Points on a hilly landscape, in no order, each with its height.
From any point a ball rolls to the lowest of the 5 points nearest to it. It stops when none of these is lower. Distance is the straight distance between rows; heights are no part of it.
j261: [105 129 137 123 139 135 122 130 113  95 117 135 115]  h=45.9
j902: [153 172 107 146 135 173 208 151 140 146 139 119 186]  h=63.0
j455: [116 138 141  96 164 181 184 101 168 120  76 110 151]  h=65.0
j363: [107 117 134 137 140 112  88 135  95  94 149 146 119]  h=47.0
j165: [140 105 153  74 124 139 133  89 153 130  78 105  78]  h=32.7
j692: [123 162 139 119 159 187 201 129 157 123 106 118 170]  h=16.5
j136: [100 102 145 117 141 107  72 130  87  91 134 148  98]  h=70.9
j407: [ 98  86 158 114 154  85  41 126  84  98 140 155  87]  h=53.0
j361: [111  74 150  87 144  91  51 112  92 112 118 148  61]  h=17.0
j665: [139  97 104 174  93  65  64 150 120 183 195 137 150]  h=30.4
j544: [137 113  94 171  94  77  83 154 124 177 184 139 151]  h=33.2
j418: [121 155 136 132 144 159 160 132 128 108 117 132 149]  h=59.5
j726: [102 111 146 118 137 115  97 128 101  89 112 141  99]  h=62.9
j488: [128 132 142  69 159 179 184  78 184 140  66 101 132]  h=71.5
j666: [133 118  77 177  86  86 115 155 135 186 168 134 157]  h=50.1
j790: [136 152 109 166 114 122 123 148 113 126 161 135 147]  h=44.4
j241: [146 172 117 143 132 166 194 149 135 128 137 119 173]  h=86.0
j547: [153 160  98 165 103 127 151 150 123 143 160 128 157]  h=31.5
j448: [147  93 124 171 108  60  40 148 106 176 208 132 142]  h=34.1
j219: [144 136  83 171  83  97 133 158 135 177 163 133 160]  h=34.5
j169: [ 98  99 146 105 137 106  80 121  99  93 112 143  86]  h=15.9
j494: [106 119 145 103 136 133 121 109 130 103  92 128  97]  h=31.2
j995: [140 123 109 171 116  84  80 150  97 139 194 139 142]  h=24.2
j936: [144 141  98 167 100 107 121 153 116 144 166 131 148]  h=44.9
j313: [145 106 118 171 116  68  50 145  98 151 209 136 145]  h=27.2
j745: [118 108 152  90 129 135 129 104 134 115  75 122  89]  h=28.2
j764: [117 136 148  85 157 177 181 107 166 123  74 114 141]  h=51.6
j288: [122 156 139 129 149 174 176 134 145 114 113 125 155]  h=61.0
j696: [118 130 150  86 143 158 159 104 157 120  73 115 116]  h=32.5
j914: [130 132 112 167 124 105 101 150 101 126 181 136 142]  h=19.6
j83: [161 167  93 162  96 140 197 155 149 180 134 125 177]  h=36.4
j179: [110 135 148 112 147 160 153 120 137 101  90 126 130]  h=36.3
j212: [118 142 139 136 135 148 137 135 118  99 117 133 129]  h=48.5
j660: [102 129 143 118 138 142 134 123 120  91 107 130 119]  h=38.0
j500: [115 105 144 152 152  85  49 133  79 105 186 147 118]  h=33.9
j625: [111 145 148  97 157 177 174 110 158 119  81 115 144]  h=47.8
j412: [167 125 130  66 140 164 175  49 195 162  86  86  96]  h=48.4
j100: [131 151 116 153 126 138 143 153 118 108 140 130 150]  h=72.7
j84: [140 119 145  72 131 154 154  77 173 136  74 101  94]  h=36.1
j180: [143 148  83 168  83 111 163 160 148 181 151 132 167]  h=28.3
j655: [108  97 151  97 132 110  94 114 110 102  99 133  74]  h=42.5
j854: [129 117 123 167 130  95  70 145  91 117 189 142 133]  h=20.7
j626: [123 133 146  80 151 170 177  88 173 130  70 110 122]  h=42.2
j998: [116 130 128 149 137 121 100 143  96  92 157 141 128]  h=8.6
j215: [156 163 100 161 109 138 171 153 135 152 152 128 165]  h=11.2
j470: [152 156  91 166  89 126 180 159 143 179 143 130 171]  h=26.2
j480: [140  79 113 176  96  56  39 148 133 202 189 138 156]  h=34.4
j185: [112 103 146  89 125 123 113 108 127 111  83 126  70]  h=21.9
j848: [149 122 144  68 133 153 164  67 182 145  79  94  96]  h=37.9
j845: [146 151  92 165 103 119 137 156 124 143 166 131 149]  h=40.4
j941: [157 168 101 156 107 147 190 158 136 160 144 124 172]  h=31.1
j826: [120 120 151  85 135 149 146  97 153 120  75 119  99]  h=30.6
j678: [110 131 149 101 139 153 146 113 137 107  86 125 119]  h=33.3
j639: [109 130 135 144 137 132 117 138 101  91 136 144 123]  h=45.3
j676: [140 127 100 174 104  88  98 151 111 149 183 132 146]  h=29.4
j445: [129  80 143  75 124  97  75 104 116 117 101 128  37]  h=20.6
j893: [142 171 125 139 143 174 191 140 140 122 127 121 172]  h=70.5
j147: [106  89 147  97 142  97  70 115 100 102 107 142  70]  h=47.4
j182: [113 121 152  96 135 143 137 114 133 102  87 130 110]  h=31.4
j80: [109 138 144 116 141 152 148 130 128  99 105 131 132]  h=38.9
j45: [114  90 149  92 132 106  75 105 110 110  97 134  58]  h=36.2
j940: [137 166 121 149 128 155 164 147 128 114 133 129 158]  h=87.6
j139: [137 159 118 155 117 141 148 152 118 122 147 126 152]  h=62.1
j322: [135 127 143  70 149 168 175  73 189 149  67  96 110]  h=48.9
j869: [124  91 147  80 123 110  96  99 122 112  91 125  55]  h=30.7
j442: [132 109 129 169 135  87  56 146  85 125 201 139 131]  h=24.1
j865: [121 130 117 152 128 107  95 144 100 109 167 139 134]  h=4.7
j620: [164 169  97 152 114 157 211 151 153 170 141 118 192]  h=59.4

For each start below, name the point where the ball stops.
j261: j185
j869: j169
j219: j215
j139: j215
j45: j169
j666: j215
j676: j865
j84: j185
j995: j865

Call two points neighbours if one is among the 5 nearest of the other. Go from one point of each pair to the other, from neighbour to neighbour, staying as low as possible. Name the highest point that can't be avoided.
j185, j865: j639
j169, j185: j869
j692, j185: j625
